Each row is a point on a landscape with many valleys, with its height.
From any point a ball rolls to the lowest of the 3 points nearest to it. It stops when none of these is lower. Distance is the straight distance between rows; heights are no part of it.
j499: [-14 -12  47  -8 -42  81 -36 -36   0]  (h 431)
j513: [-82  -1 -19 -31  25 -17 -22  -3   8]  (h 486)
j454: [ 37 -18  22 -61 -17 -47  19 -22 -26]  (h 169)
j260: [ 33  27 -11 -13 -33  -6   8 -42  34]  (h 473)
j273: [  5 -14 -42  43   2 -12  48  13 -22]  (h 532)
j976: [ 11   4   6  27   4  -2 -46 -50  20]  (h 389)
j132: [ 14 -45  -1   8   9  -2  63  16 -21]  (h 263)
j681: [ -6   0 -11  41  19 -24 -36   7  -4]  (h 682)
j470: [ 21  26  31   6 -24  61 -47 -27  15]  (h 353)
j844: [ 13 -23 -22  16  16  -3  50  45 -18]  (h 299)
j807: [ -9   9  42 -20 -49  39 -43 -71  10]  (h 522)
j323: [ 21 -17   2 -16  13   6  42  73  -5]  (h 208)
j184: [ 29   1   3 -36 -27 -10  44 -30  19]  (h 178)
j653: [ 45   9  -4  -7 -19  21  31 -22  39]  (h 316)
j340: [-24  22 -12 -28  45 -11 -42  13 -16]  (h 339)
j166: [ 34  34  -5  -2 -35  18   2 -42  35]  (h 453)
j255: [-63  -3   1 -45  34  -1 -30   9   5]  (h 569)
j24: [ 29  -2 -16  32   1   4  30  -8  18]  (h 440)
j179: [ 14  -4 -22  32  11 -12  21  22 -10]  (h 421)
j214: [-80 -17  17  -1   8 -22 -36  -2   5]  (h 21)
j915: [ 28  14  12  35   1  29 -29 -11  17]  (h 35)
j145: [-13 -14 -23  11  15 -34  68  45 -39]  (h 408)
j525: [  3   9 -30  -4  20 -23  43  59 -28]  (h 393)
j734: [-26  -8  47  -1 -36  44 -41 -55  18]  (h 462)
j394: [ -1  28 -34  19  15 -35 -20  44 -16]  (h 576)
j33: [-31 -25  22  21   2   1 -45 -44   9]  (h 417)
j992: [  2  42 -37  -1  19 -14  -2  61  -2]  (h 511)
j361: [  3  35 -51 -25  34 -13  46  52 -19]  (h 454)
j861: [ -7   5  26  30  -1  18 -61   4  -1]  (h 283)
j50: [-23 -17  -6  20  14 -38  77  28 -67]  (h 210)
j512: [-48  13 -25 -25  44 -26 -35  10 -25]  (h 530)
j434: [-36 -15  46   3 -37  52 -43  -8   7]  (h 401)
j61: [-32   1  22  -9   4   8 -59  30 -14]  (h 375)
j994: [ 36 -15  27 -63 -12  -5  37 -15   9]  (h 42)
j301: [ 37 -31   9 -11   2  24  51  17  13]  (h 152)
j88: [-11  10 -32  48  26 -36 -23  24 -19]  (h 671)
j366: [ 18  18   2  25  12   6 -32  47   5]  (h 741)
j57: [ -7  32 -43   9  33 -38  16  27 -34]  (h 613)
j399: [ 11 -53  11  14  10 -16  59 -10 -54]  (h 380)
j129: [ 22 -24   4 -37 -18 -23  62 -36 -14]  (h 290)
j831: [ 19  -2 -17  46   3  -9   5 -31  10]  (h 533)
j585: [-15  43  -8 -30  27  -1 -44  32   3]  (h 76)
j586: [-58 -30  24  21  -2   8 -42   7  11]  (h 211)
j327: [ 52 -16  35 -72 -14  18  32  -3   4]  (h 96)
j342: [ 28  -8 -24  -9 -15 -16  48 -41  29]  (h 330)
j859: [-67  -7  33 -19  -9  17 -37  25  13]  (h 333)
j834: [ 46   7   8 -22 -25  35  39 -17  43]  (h 356)
j410: [ 45  22   8  23 -25  47 -18  -3  26]  (h 232)
j486: [ 19  32 -13  -8 -31 -31  -8 -54  33]  (h 600)
j81: [-32 -23  26  20 -10  12 -50  -7   7]  (h 323)
j867: [  9   0 -27  53   8 -20 -12 -17 -10]  (h 605)

Two balls start at each pair of points below. Name the first point that both come to, or write never.
j57 / j831: j844
j361 / j512: never
j807 / j61: j915
j499 / j486: never
j734 / j33: j586
j255 / j179: never

Where does a ball stop that starts at each point below?
j867: j301
j834: j994
j342: j994

Call two points neighbours if one is among the 3 nearest of the other. Go from one point of each pair to the other, from neighbour to neighbour, staying as low as possible. Name the highest point that can't be avoided.
j915 / j585: j61
j50 / j214: j166
j915 / j214: j81
